A landscape with many peaks, sampled at points; each row gives a point and its height.
A climber steps from a point to whichever of its 2 nearest points has the largest rise for the distance, and stops where none of them is higher. Distance is the straight distance between rows; heights are no part of it.
Vibu: [134 123 152 131 121 175 110 142  77 162 115 135 118 109 127  79  93 159
 129  95 167 153 154 121 169 108 116 123 122 144  60 162  76 160 111 159
  97 157  76  91  74 159  97 134 108 165  75]  h=514
sur: [131 100 149 138 167  98 190 126 143 136 138 142  77 127 177 116 102  95
 147 151 130 148 108 159 130  91  71 131 146 130 157 175 153 138  89  87
 138 167 168  95  74 127 147 165 154 118 157]  h=432
muta: [136 115 126 153 164 144  99 124 119 172  95  97 144 132 156 114 140 160
 112 128 162 142 136  77 161 176 135 120 179 126 166 118 118 157 132 100
  63  88 140 124 114 105 156 135 120 143 180]  h=621
vafi: [147  78  91 107  96 150 123  88 135 174 118 151 145 134 101 144 164 143
 123 120 124 125 132  60 158 175 114 186 171 146 126 112 120 182 185 115
  95  94  74  95 140 114 117 128 122 117 160]  h=563
lenu: [184  75  88 163 142  92 186 141 102 170 140 139 122 120 107  91 119 110
 106 158 139 141 157 185 117  80  86  95 120 111 137 138  90 132 113 107
 139 150 152 149  79 115 115 161  88 132 163]  h=671
rin: [114 159  81 124 131 137 100 179 101 100  94 111 181 126 121 140 111 171
 101 162 151  91 153 134 126 130 184 107 100 126 104  87 119  83 120 179
  91  87  92 109 185 113 128 138 159 128  66]  h=93
Piz: [141  95 148 121 138  82 154 160 132 119 195 129 110 106 130 114 115  53
 156 152 122 115 142 192 120  70 104 115 176 137 132 172 139 124 107 122
 149 139 142 134  65 147 136 152 147 131 123]  h=444
fof: [153 167 131 134 142 185 144 153 139  71  96  84 126 125 124 113 108 128
 139 124 130 111 135 200  83 131 146  70 116 110 144  93 120 150 141 147
 134 108 124 172 143  69 166 132 144 149 110]  h=373
gogem: [138 197 146 134 164 112 116 148 105 117  83 100 166 133 148  76 143 160
 116 136 140 105 140 136 101 103 168  67 106 115 145 100 116  77 111 145
 136  75 173 179 141 115 133 118 133 164  81]  h=54
vig: [119 175 147 128 132 107 108 113 101 116 151 123 137 121 110 104 163 109
 125  96  82 113 153  89 142 104 104 113 117  88  81 164 114 118 134 127
 176 164 161 146 107 158 108  90 106 139 126]  h=522
tet: [145  56 116 177 148  90 144 116 157 146 108 127 118 139 139 170 123 161
 121 159 125 159 122 126 128 128 141 132  91 153 175  85 159  85 137 122
 169  98 174 143 157 123 125 115 127  78 184]  h=637
zuvik: [139 100 113  90  70 172 109 132 153 126  81 118 163 133 128 108  92 145
 116 114 164 117 187 159 181 182 152 177 132 171 160 120 133 156 145 129
 103 189  80 140 113 131 109 142 138 189  81]  h=469
gokar: [140  91 120 141  95 115  88 146  90 145  69 125 150 165 125 115 130 137
 105 138 163 121 148 128 123 127 134 139 118 142 176  62 100  52  83 122
 162 132 127 153 163 103 136 149  73  95 136]  h=331
Dev: [150 123 142 160 183 187 120  87  84 132  97  95 111 124 161 119 147 168
 145 128 149 161 110  54 112 168 114 158 109 135 115 123 106 147 132 138
 142  98  92 127 162  97 156 123 104 100 135]  h=206
kar: [166 126  76 119  85 151 137 119 148 145 178 149 109 111  51 150 119 111
 159  72  97 124 128 203 123 124 117 106 109 102 121  99 104 160 155 110
 154 155 103 142 112 110 103 113  63 132 181]  h=626
Rudo: [134 136 142 116 106 119 181 114 123 154 147 163  95 140 136 120 178  81
 142 148  95 120  98  73  83 113  73 188 126 127 125 132 106 172 126  82
  87  92  73  92 136 116 110 173 144 114 133]  h=619
lal: [154 134 124 154 174 169 162 131 151 117  73  87 131 120 143 120 102 136
 111 157 155 148 130 176  83 159 153  81  84 144 167 109 115 147 135 142
  85  75 140 129 161  66 149 140 164 137 137]  h=402
kig: [158 106 148 210  96 113 179  88 162 177  93 115 123 145 115 140 136 143
 108 140 116 145 163 135 136 156 124 136  94 125 169  95 128 155 133 101
 141 122 214 121 183 138 100 166 104 126 201]  h=530
dage: [ 92 138  73 105 129 117 134 153  93 123 201 197 120 143 134 149 139 104
 152 116  92 138  64 109 103  72  62 128 110 117  83 132 134  89  67 119
 163 148 125  95 163 126 108 126 101  67 131]  h=398
Gobat: [129 142 168 122  78  98 165  94 152 215  93 148 121 139 136 108 192 120
 122 129 115 122 133  48 141 125 110 169 103 130 165 130 119 167 144 104
  81 104 162 116 126 166  85 134 144 110 150]  h=529
pok: [ 69 183 147 139 129 119  81 160 155 130 109 106 189 115 121 136 129 174
 107 129 147  72 114 139 116 148 176  34 154  83 120 105 129 119 129 169
  70  37 150 159 157 130 144 122 165 129 128]  h=311
dipu: [116  82 151 181  75  89 118 157 199 124 181 105 127 132  83 185 104  72
 148 134  96 103  96 164  96 145 135 137 141 133 159  86 145 106 107 121
 120  82 122 122 158 133 128 143 118  74 203]  h=537
vonu: [128  97  90  93  75 164 108 172 159 141 131 149 126 119 105 135 117 112
 166 119 139 116 107 160 111 119 142 131 134 156 149  95 115 124 141 151
  94  76  68 145 110 101 128 104 121 114 130]  h=509
dinuf: [151 143  95  68 115 111 159 110 150  67 128 131 131 120  98 142 144 128
 133 135  91  95 138 153 134 120 149 130 195 104 112 121 157 165 217 119
 131  97  93 151  93 100 124 116 158 150 102]  h=426
das: [ 85 135 132 110 149 135  93 118 136 118 115 107 156 128 125 147 108 182
 122 128 133 108 142 147 164 157 192  75 186 107 108 120 153 124 148 151
 105  88 145 138 137 139 145 120 158 136 126]  h=292
vena: [184 125  83 149 198 124 146 126  64 152  87 125 138 135 149  71 144 136
  69 156 145 149 149  55 144 119  68 158 105 136 168 111 103 119 121 113
 161 180 143 151 126  98 136 138  44 132 108]  h=393
Geva: [171  82 100 144 170 122 190 141 102  98 182 136 101 106 109 140 122  70
 126 189 115 143 134 172 101 133  98 152 199 108 122 159 137 160 145  98
 130 126 107  98  87  93 155 175 150 129 164]  h=455
Redeb: [108 121 125 125 110 152 105 123 114 151 163 181 108 115 114 129 107 132
 126 113 137 150 123  92 139 117 104 154 120 165  55 178  99 151 138 156
  71 154  65  52 109 153 121 121 139 138 102]  h=545
dezu: [104 142 115  75 187 151 109 123 118  88  98 116 113 100 172 151 107 200
 147 110 143 137 100 154 162 117 172  82 190 109 119 129 172 125 130 156
 139  85 140 141  85 139 165  88 156 134 100]  h=310
zovok: [112 151 104  96 198  63 157 109 133 134 147 140  86 142 171 145 129 132
 145 117  93 154  86 128 151  90  93 122 150 124 145 174 178 133 112  93
 125 144 182 111  94 156 121 143 154 118 151]  h=421
Nel: [103 154 137  75 180 128 117 136 100  62 150 108 130 140 154 129 162  98
 130 143 108 104  89  81 112 111  98 138 228  66 123 144 141 115 118 103
 166 117 142 155 138  92 152 124 144 115 104]  h=571
Gur: [138  85 185 142 119 146  94 101 146 123  60  77 128 104 160  99 113 177
 125 132 181 139 176 158 170 171 178 143 170 145 153 122 148 104 115 140
 159 151 147 143 106 152 167 103 136 177  94]  h=21
Totiz: [129  95 121 200  53  64  97 170 164 114 177 128 176 138  34 183 114  98
 115 123  69  98 144 133 124 126 173 138  74 106 103  97 128  54 134 128
 147 141 135 118 181 147  91 118  94 136 215]  h=588
Vap: [144  97  56 116 122  52 173 129 105 119 187 193 132 127 113 142 127 132
 124 121 100 134 114 143 120  85  83 157  80 143  88 124 144  77 129 113
 167 146 132 112 138 130 104 108  95  64 111]  h=411
pafog: [128 141 181 183 139 178 109 158 136  99 126  77 114 105 125 104  76 145
 156 116 170 132 152 185 113 118 183  57 126 124 105 123 116 122 118 167
 138 114 150 155 124 122 140 101 110 140 123]  h=343
gom: [131 100 117 120 106 167  82 128 100  89 147 146 133 127 102 145 109 135
 151 109 145 144 145 131 142 118 147 142  98 148  73 123 129  79 126 163
 215 169  93 129 148 146 125  78  76 124  94]  h=553
sutog: [ 78 150 135 115 115 135 116 128 185 117 174 148  83 131 141 213 119  64
 158  83  99 148  41 119  98 164  99 143  81 173 142 147 169 123 142 140
 114 150  80  92 144 136 165  87 143 103 165]  h=763
puni: [ 78  99 218 143  50 112  71 131 161 188 131 116 116 120 139 113 122 129
 141  96 147 118 132 114 150 122 154 128 135 148 148 144 133  94  77 128
 115 138 143 148  84 211 118 118 136 147 125]  h=149
Nuzu: [179 131 125 162 161 141 202 134 101  91 205 114 111 116  77 118 113  78
 134 153 111 147 152 187  78 121 110 120 126  95  71 147 117 156 163 106
 140 147 120 102 117  93 143 156 126 137 155]  h=474
Nabo: [136 153  86 115 141 134 148 127 119 111 121 125 173 136 123 111 126 120
  93 128 126 118 158 130 172 157 111 128 108 118 146 157 108 155 138 122
 109 179 136 120 132 107 115 163 143 150 110]  h=759
munu: [159  83 160 159 143 110 171  74 154 128 114 104  95 132 131 149 124 170
 128 148 120 139 155 147 153 150 167 141 145 124 153 109 167 148 146  93
 169 119 201 151 143 146 134 123 118 125 172]  h=583
bik: [151 119 147 194 192 144 102 152  71 106 134  95 148 117 102 102  88 179
 126 157 165 137 179 192 122 113 188  75 121 100  73 124  99  98 112 169
 157 138 149 118 152 141 129 122 116 147  91]  h=308
kerig: [ 70 168 133 130 104 123  48 172 132 175 136 156 192 125 119 123  98 159
 112 103 144 107 131  86 165 118 141  79 103 131  83 147  84 108 108 183
  51 122 106  94 131 177  98 116 157 124 111]  h=131
Lof: [ 94 140 115  80  82 107  50 161 120 124 120 166 191 103  96 124 104 161
 100 115 151 105 161 112 166 103 177  93 132 112  59 141 112 101 127 203
  95 104  92 125 113 159  98 101 154 147  71]  h=122
pubu: [ 86 137 181 119 112 157  72 137 144 154 100 102 120  90 175 106 122 142
 144  99 164 130 109  84 137 132 148 123 127 155 132 163 133 128 104 157
 120 137 126 144  86 172 131  88 148 149  97]  h=157
Lalu: [ 80 110 166 136  93 181 115 116 175 102 170 144  81 153 138 207  91  70
 164 108 125 144  54 142 111 164  94 146 152 132 162 175 174 134  97 118
 131 180  93  92 144 131 169 133 148 118 166]  h=783
sug: [ 72 170 162 110 109 135 126 123 127 154 166 173  87 121 158 156 160 105
 150 108 110 138  68  59 102  84  86 147  75 156  99 163 127 127 106 130
  81 107  92  81 129 165 107 118 171  95  96]  h=704
falid: [126 125 152 145  91 108  81 118 130  49 170 135 157 116  92 157 106 116
 103 141 102 141 154 136 126 124 176 139  73 149  63 147 144  74 142 160
 187 171 113 114 184 149 114  89 131 133 121]  h=591
Ved: [148 121  58 117 180  88 154 153 108 171 120 128 142 125 140 104 105 132
 117 136 134 139 111 149 136  97  92  87 123 113 166 130 129 114  97 109
 128 135 170 137 104  99 142 137 105 117 165]  h=749
fad: [ 88 177 172 120 129  95 164 139 106 167 201 171  92 118 130 113 158  65
 139 117  92 127  80  69  88  74  56 149 104 103  88 172  99 147  90  89
  83 126 119  74 124 150  91 156 146 100 136]  h=660
bafe: [ 81 193 107  89 120 108  99 168 142 147 178 168 151 114 109 144 126 134
 160  93 112  97  80 141 143  79 123  50 131  89 104 130 117 131 111 172
  82  76 128 142  81 142  97  98 139 110 124]  h=367
Vekiv: [129 117 155 179 171 163 112 129 109 128 163  96  99 122 119 115 119 108
 163 123 115 155  92 116  92 130 108 119 113 117 117 155 101 129 111 137
 129 120 138 135 115 100 160 123  97 130 194]  h=607
bizav: [104 123 164 195 135 117  97 124 149 155 110  79 160 146 134 152 126 160
  92 152 127 103 133 103 156 206 158  99 188  95 152 114 132 141 133 101
  80  78 170 130 154 108 155 157 127 134 216]  h=560
nin: [146 146 196 156 148 120  80 119 146  98  60  61 163 120 147  88 121 157
 113 143 152 105 156 148 136 148 187 100 149 131 162  96 145  95 139 151
 128 100 180 187 128 117 177 105 162 190 110]  h=31
zup: [129 153 127 143 138 179 141 141 102 119 113 122  94 147 163 125 100 102
 155 112 133 164  83 139  69 103  96 108  46 153 136 135  99 121  87 151
 125 143 100 107 149 102 124 112 108 114 110]  h=541
meso: [138 118  69  96  86 117 115 176 160 175  97 165 139 134 128 122 142  98
 159  99 153 114  62 169  89  94  94 112 111 172 188  63 107 102  91 150
  99  87  97 172 120  86 127 116 106  80 125]  h=492
rolu: [128 127 118  81 158 137 114 129  97  44 149 101 143 152 126 141 146  88
 107 138 103 126 120 107 132 151 113 153 200  97 145 152 155  95 142 116
 218 185 118 167 140  88 157 139 111 155 105]  h=618
noda: [129 103 118  82 105 163 156 127 121 166 122 148 114 134 134 160 152 109
 136 145 129 123  96 106 104 162  64 182 177 127 134 125 109 171 161 103
  71  93  46  72 124  86 129 172 154 109 127]  h=592
bisu: [131  83 127 206  98  90 100 136 151 106 175 107 153 132  52 183 134  96
 114 149  78 131 138 138 112 160 149 128 145 104 129  91 126  98 153 106
 161  95 142 129 190 119 135 132  95 107 229]  h=555
lafem: [159  84  95 173  74  93 136 160 139 155 144 144 169 115  67 116  83 113
 106 153 145 117 186 218 126  87 137 104 107 143 122 112  98 120 126 137
 120 141 142 127  94 126 104 158  98 137 164]  h=617
buta: [119 156  70  49 189 105 108 137 102  93 135 131 146 154 139 134 188 120
  90 152 114  98  79  52 128 135  95 163 207 100 150 120 128 131 173 105
 131  88 116 135 124  81 140 143 139 129  90]  h=527
sudut: [ 99  57 189 135  97 185 116 110 152  91 139 129  91 145 115 172  68  96
 152 110 142 149 122 146 122 188 131 172 207 152 130 172 170 133 129 111
 148 191  63  99 105 145 170 113 142 141 120]  h=760
dovi: [ 63 136 183 174  93  95  88 146 135 212 125 139 155 120 131 117 102 154
 116 126 145 113 124 115 156 116 131  86 116 119 123 163  96 108  75 129
  91 137 170 109 115 207 102 136 141 118 126]  h=141
Kap: [140 181  79  73 109 140 172 130 132 106  85 150 172 151 131 119 172 106
  94 122 113  86 158 110 131 160  98 156  88 101 151 119 110 196 157 104
  84 141 101 133 176  72 102 172 144 148  97]  h=645
Zuvu: [150  79  74 114  83 156  92 138 141 116  90 124 143 123 124 131  93 125
 104 134 168 134 145 159 139 150 153 167 119 186 170 111 141 108 151 147
 110 126  81 154 100 107 140 108 120 139  90]  h=493
Geriz: [ 89 145 177 138 122 192 107 125 137 139 166 144  65 109 133 161 131  95
 175  81 128 166  62  96  76 132 109 137  72 169  97 172 123 147 131 166
  90 121  66  78 143 154 141  75 146  91 131]  h=739
pade: [153 165 148 116  81 169 148 127 111  86 101 111 159 152 119  95 162 101
 113 143 148  91 172 105  93 164 131 153 116 127 116  93  96 152 133 100
 135 151  92 145 189  94 113 167 141 159  74]  h=543
nasip: [ 94 126 123 160 155 145 133 140 120 153 175 172 104 111  92 146 100 145
 121 135 154 137 143 139 152 138 126 116 114 123  37 173 117 168 152 138
  46 109 107  36 113 151 124 126 196 107 129]  h=565
retat: [123 151 143 131 176 127 135 117 116 109 133 121  90  92 157 110 116 155
 133 147 123 140 136 130 153 100 177 111 154 139  82 170 165 141 146 140
 137 129 167 136  75 166 153  97 168 150  86]  h=329
tev: [167 157  93  88 131  82 210 117 152 168  87 153 127 134 145  98 140 145
 115 136 123 111 157 160 142 103 137 119  89 148 177 105 115 182 142 109
  86 131 171 138  84 131 104 164 152 154 114]  h=680
nek: [142 110  91  72  85 124 111  82 137 114 106 162 134 162  89 142 203 144
 118  91 105 105 136  57 143 158 135 205 172 130 140  87 151 148 185 122
 173  87 107 152 150 130 125 112  90 110 139]  h=533
Buga: [128 147 188 128 141 159 168  96 147 113 178 131  80 119 104 146 141  72
 172 124  87 119 111 147 102 131 133 139 153  93 112 162 146 169 148 109
 135 124 105 131 104 139 130 137 157 140 145]  h=693
lelid: [159  61  92 158  62 128 103 138 147 180 148 144 133 108  52 140  96 125
 133 100 153 132 181 176 136 134 157 110 141 136 107 102 102 136 153 136
 134 140  96 138  95 123 111 120  75 136 186]  h=587
bogog: [118 176 129  77 135 122 135 135 116 178 167 169  81 108 137 116 141 133
 193  63 105 114  89 129 140  54 134  87 114 116  93 144 119 163 122 140
 101  99 122 149  56 169  81 104 123 111 132]  h=386
tive: [118 153 121 125 187 149 127 122 106 158 133 133  85 129 166 107 149 105
 176 110 107 152  67  93  76  99  87 111  91 129 132 126 123 138  95 119
 128  90 111 139 146 110 131 124 100  91 156]  h=570
Res: [108 103 122 111 114 175 101 123 117 163  88 111 122 138 164 126 112 160
 141 119 158 152 113 115 174 185 107 129 154 144 162 145 118 161  90 104
  99 161 114 103 133 126 134 146 131 137 148]  h=684
rupi: [143 113 135 125  57 116 116 125 106 112 116 135 148 135  85 112 156 149
 133 162 149  97 156 134 101 123 131 129 143  94 122  65 108  98 124 136
 155  81 121 132 188 102 120 156  97 101 125]  h=309
nuf: [130 117 110  77 100  54 166 121 147 130 131 158 114 131 164 130 130 105
 130 155 124 133 108 153 132  74 132 167 100 170 159  94 174  73 126 115
 164 127 162 145 116 160 112 112 155  96  55]  h=441
bilen: [161 106 133 180  96 108 161 132 141 181 108 122 149 151 120 104 149 116
  82 140 136 129 178 117 126 154  69 137  83 114 184 107  88 148 103  86
 124 173 166 116 163 106 100 187  84 131 180]  h=490
Zini: [111 145 134 156 120 143 145 126 173 174 155 165 125 110  88 154  88 147
 120 113 133 133 140 156 134 135 175 103  36 154  82 143 113 171 162 154
  44 115 119  84 137 170 108 115 167 113 167]  h=599
Sol: [114 109 215 178 145 169 137 107 133 121 192  98  61 112 119 122  98 103
 164 131 121 129 130 146 118 139 129  97 171  95  94 159 111 164 104  96
 151 132 133 132 101 164 129 144 107 130 181]  h=651
nesev: [176 106 105 145 168 128 140 112  56 140 115 133 145 118 136 104 175 125
  65 182 181 144 150  60 141 127  79 188 166 129 128 126 101 138 151 104
 134 167  99 118 101 107 134 175  86 143  82]  h=434
gigiz: [118 151 127  77  95 138  73 137 143 112  63 120 182 116 136  96 147 130
  93  97 140 101 182  94 184 164 158 179 137 164 142 139 116 147 150 148
  91 176  99 148  83 145 118 106 140 188  60]  h=435
Tenu: [ 60 194 142 113  89 105  72 170 150 107 153 135 174 120  79 152 132 121
 132 109 104  89 121 138 114 108 169  58 113  99  87 119 137  92 137 182
  96  70 124 167 146 133 101  95 161 128 127]  h=345
tize: [143 151 165 153 167 163 151 109 119 147  60  91  94 121 193  99 118 150
 149 147 159 146 119 115  94 112 137 109 107 120 182 115 124 151 101 116
 113  82 147 151 132  92 154 153 131 125 122]  h=442
niziv: [145  83  66 190 193 121 131 145 125 145 136 145 127 143 139 158 104 144
 115 139 112 176  96 144 130 128 100 109  93 148 150 137 115  89 106 129
 145 146 153 115 134 114 155  93  95  87 193]  h=681
Feto: [156  70  78 114 118 177 131 145 102 102 163 152 104 117 109 148 113 136
 168 106 141 158 118 149 109 121 117 155 147 155 103 125 111 117 127 166
 170 152  48 120 131  96 136 117  90 117 101]  h=528
noz: [121 135 112  99 172 124 167 101  94 169 158 173  69 120 171 136 120 168
 173 115 123 146  96 135 149  70 124 106 124 106  80 152 152 153 106 134
 134 101 149 117 101 176 122 141 129 109 135]  h=404
bele: [139 120 119 143 164 145 106 111  64 145 125 125 122 122 133  77 130 125
 109 136 140 148 141  56 161 105  92 172 116 164 100 174  96 142 135 116
 140 184 106 105  81 146 120 132 102 158  79]  h=473
dudan: [135 115 174 135 130  91 190 121 184 131 124 135  86 137 171 152 136 100
 163 169 114 119  65 164  80 110 121 145 140 137 200 103 170 118 113 101
 139  62 182 120 152 134 133 144 170  83 153]  h=506
Bebuv: [129 158 150 120 158 146 138 147 108  13 189  93 133 142 127 152 130  65
 122 144  92 130 114 157  93 117 117 113 156  82  98 146 156  93 118 132
 232 179 137 161 150  83 157 113 126 145 126]  h=677
Dini: [138 161 152 147 142 102 140 129 119  88 140  87 141 145 120  99 151  96
 141 141 101 118 130 127 100 103 119 100 143  62 130 126 132  97 119 104
 203 159 183 170 157 114 132 123 125 121 135]  h=595
vete: [160  86 138 113 137 128 134 106 155 145  53 119 104 124 153  91 107 177
 143 113 152 129 143 187 176 117 167 141 176 137 171 115 162 149 127 119
 158 151 147 183  52 139 159 118 103 177 120]  h=14
Zik: [116 182  91 101 117 101 115 139 172 151 118 121 149 133 139 131 130  83
 110  67  83 110 117 131 153 134 118 101  59 141 160 154 118 161 129 132
 110 170 155 179  71 131 120  78 110 161 157]  h=464
sanu: [ 81 173 173  99 159 183  93 118 125 131  72  83 114 110 184 117 122 197
 141  67 153 138 131  81 168 159 134 133 156 130 122 172 142 161 109 144
 100 125 114 110 100 178 152 121 130 178  75]  h=168
fafe: [115  91 180  99  90 177 125 110 140 136 105 115 122 136 127 128 102  85
 118 115 138 134 133 122 126 201 117 164 176 140 164 155 134 164 140  94
  95 181  86  94 128 140 136 150 150 167 130]  h=730
Mise: [118 137 143 144 131 155 137 113 154 137 122 124 114 119 136 148  91 137
 148 117 136 159 118 151 117 132 149 113  66 159 103 133 129 139 145 153
 125 143 129 106 143 143 130  97 151 123 127]  h=561
fedup: [131 138 176 128 106 173 166  77 117  87 114  98 121 156 144 114 147 119
 146 148 141 132 134  89 102 175 109 170 158  97 131 112 133 147 133  98
 147 140 100 121 208 100 132 169 129 129 101]  h=486
Figam: [133 125 122 189 203 191 120 139  72  90  98 109  97 146 161 133 107 194
 116 150 154 189 104  95  93 149 123 134  84 141 119 116 102 101 104 156
 127 107  98  89 212  96 161 124 117  91  98]  h=221
rog: [ 94 184 144 129 191  98 126  97 126 137 106 110 122 102 183 121 111 207
 140 108 134 133 120 133 171 127 166  69  99 122 101 158 160 152 128 165
 107 107 202 131 109 181 133  98 180 136 116]  h=360
gego: [101 104 111 136  65  86  83 153 126  92 174 133 166 130  86 176 138  98
 122 121 103 121 148 115 147 124 148 158 116 122 105 118 146  56 134 145
 178 144 129  96 182 166  93 112 101 103 151]  h=627
gat: [102 164 123 154 177 168 109 156  90  85 116 118 127 158 191 130 100 196
  98 145 169 163 126 139 134 145 121 106  76 151 122 141 115  84  58 141
 122 172 116  74 181 118 151 148 162 121  68]  h=238
tinum: [ 80 182 124 124 145 107 153 103 132 179 129 130 138 128 151 121 151 191
 130  99 125 118 120  94 190 132 143  89  96  88 100 156 132 183 119 123
 101 135 202 116 121 191  89 121 129 127 142]  h=416
Let: [127 105 123 167 178 145  52 153  71 121 106 121 159 150 166 113  86 180
  85 163 175 162 161 150 144 137 155 120  93 176 127 130 117  39  74 145
 128 181 117  90 131 155 148 108 124 142  56]  h=257
gadod: [163 101 109  99  85  79 151 145 159 140  93 153 130 113 150  95 145 129
 143 145 142 112 112 171  98  75 127 113 119 155 179  68 121  92 113 144
 141  85 158 181  97 116 124 124 132 118  98]  h=465
ref: [172 115 110 129 160 178 171 139  76  66 160 128  80 104 107 122 123 101
 159 131 125 155 125 186  77  99  95 130 150  96  91 130 105 150 116 136
 167 151  78 121 108  80 151 135  83 148 106]  h=504
zok: [114 180 115  91 122  79 139 103 132 186 133 149 156 145 113 116 193 148
 109 101  76 113 152  47 171 127 101 137 112 110 121 137 117 170 141 109
 108 123 177 124 127 168  64 141 115 130 153]  h=480
beb: [144 145 116 145 150 112 117 128  92 124  99 124 168 128 143  96 113 153
 105 161 161 122 132 122  95  96 140  93  84 153 105  88 104  50  97 158
 129 114 137 147 170 124 118 112 136 110  75]  h=76
natud: [140 142 132 110 132  88 196  93 136 183  63 141 109 123 196 103 136 180
 126 148 133 134 136  76 149 123 137 162  98 144 166 131 156 194 129  94
  73 102 158 109 105 144 108 166 162 122 116]  h=582
Gimid: [138 119 101 124  68  66 163 128 145 152 162 175 124 119 120 129 150 100
 148 123 114 126 127 140 102  74 116 175  43 182 119 122 135  86 123 123
 150 131 102 118 121 136  84 104 119 102  90]  h=424
mog: [178 108  49 111 128 105 165 127 143 119 156 160 132 129  89 156 128 110
 121 129 115 121 148 174 115 140 122 127 116 141 125 115 139 152 153 130
 137 132 128 123 113 100 111 122 116 121 160]  h=668
vot: [123 132 156  92  81 107 157  96 160 128  94 126 147 140 146 124 161 116
 114 152 118  94 141 123 132 149 152 156 134 134 166  95 166 133 142 113
 126  97 152 155 162 151 118 160 174 130 104]  h=458
vobi: [172 161 137 133 136  82 121 140 160 135  98 101 145 135 115  78 155  78
 106 114 102 106 156 131 124  96 127 126 108 140 159 139 108 133 153 137
 123 160 174 191  58 118 131 118 130 178 133]  h=431
meki: [141 119 141 138  93  92 158 146 210 131 145 124 106 129 114 166 154  58
 156 131  79 105  93 191  75 126 120 144 132 133 209  68 156 121 126 104
 136  80 161 155 149 106 132 137 135 101 181]  h=523
Kobov: [189  93 122 103  82 151 167  79 143 142 118 147  91 149  96 140 186 127
 169 110 116 114 117 113  94 147 135 189 158 106 120  64 148 157 186 100
 146  75 108 154 163 110 133 133  94 117 160]  h=502
Fased: [133 141  58 109 149  91 151 115 111  74 179 150 150 134  92 171 162 126
 116 139  99 110 140 144 123 137 136 121 122 100  79 100 141 126 164 125
 175 113 137 152 163 110 111 118 129 111 118]  h=610
Zan: [135 140 145 124 178 195 132  87 100 114  93  87 109 128 140 106 145 184
 140  98 138 141 152  82 141 168 150 136 165 111  90 140 128 182 145 116
 117 129 107 128 122 131 134 134 109 157 107]  h=187
Dode: [144 135  81 102 129 120 169 120 151 167  81 137 139 114 118 117  99 146
  99 120 141 126 165 189 183 153 147 106 110 138 148 145 131 207 153 119
  83 176 133 113 103 120 103 152 152 164 135]  h=667
pilef: [ 95 114 161 179 119 121  81 119 126 132 130  82 162 165 127 158 164 145
  87 163 123 114 142  53 143 203 147 131 156 104 171 113 112  79 126 111
 142 107 167 122 209 136 165 135 116 104 197]  h=516
pino: [ 83 139 170 111  97 104  77 145 150 111 104 109 164 148 138 148 131 134
  96 146 119 113 133  88 145 162 149 142 167 125 161 108 148  79 108 127
 129 121 147 129 180 159 141 136 157 110 146]  h=487
Bamo: [158 102  61  83 160 112 119 113  92 102 133 152 137 131 116 136 182 144
  91 139 114 120 118  35 146 149 129 207 172 149 135 111 142 135 203 120
 144 107  99 155 125 104 141 122 108 106  91]  h=503
gef: [ 81 176 135 109 133 124  98 133 153 120 166 119 128 127 124 144 131  94
 128  72  89 134 113 100 171 138 127 108 107 131 111 191 137 144 138 144
 152 192 139 158  89 157 118  75  94 154 158]  h=485
Gukuv: [ 93  92 145 143 102  79 124 130 128 110 188 162 111 126 123 148  96  97
 133 147 118 136 136 165 134  98 125 131 138 130 101 168 149  84 108 141
 155 163 150  83 103 159 124 117 151 109 133]  h=433
lut: [127  97 169  89  82 151 154 101 171  96 165 146  92 128 113 154 108  89
 178 111 125 120 121 174 120 137 116 173 196 128 112 164 180 144 150  93
 159 180  84 112 100 153 112 128 144 143 113]  h=735
Domu: [158  76 119 172 160 143  73 142  69 142 117 103 169 107 126  95  78 191
  89 152 184 164 181 181 159 121 164  94 152 137 101 124 107  60  80 163
 163 174 139 131 117 145 147 135  88 149 109]  h=278
damu: [149 116 130 160 150 137 129 105  87 150  71  96 117 143 165  74 137 154
 119 140 157 158 145  93 127 129 105 150 116 131 181 100  97  88  83  98
 191 160 155 156 159 103 143 145  63 112 118]  h=357
virez: [109 178 119  88 104 136  67 169  91  89 129 130 194 134 100 108 157 136
  90 130 136  87 164  89 139 127 148 132 133 109  86 125 115 105 141 158
 106 100  89 128 145 111 121 128 151 151  70]  h=110
Baga: [148 109 102 101 153 148 159 133 151  56 144 105 144 124  98 138 126  56
 116 165  95 112 141 180 103 147 108 123 186 124 141 138 155 146 203 104
 128 139 105 122 117  72 150 143 178 150 137]  h=443
kome: [126 157 166 145 142 139 182 111 143 130  76 115  83 140 205 138 118 134
 154 160 134 162  80 140  99 114  98 127  95 127 198  93 157 127  79 101
 147 120 171 136 198 103 136 163 148  97 144]  h=479
zede: [155 142  96  78 152  73 132 121 150 104 122 122 133 129 112  91 163 113
 109 125 117 107 143 128 145  80 132 138 184 120 142 144 128 149 188 132
 115 101 166 182  51  97 137 109 141 150 111]  h=403

Where does a climber stop that starts at each point below?
pok: Piz
dovi: gego
Gur: gego
Kobov: Lalu
dezu: tev
Domu: gego
dinuf: gego
gokar: Zini
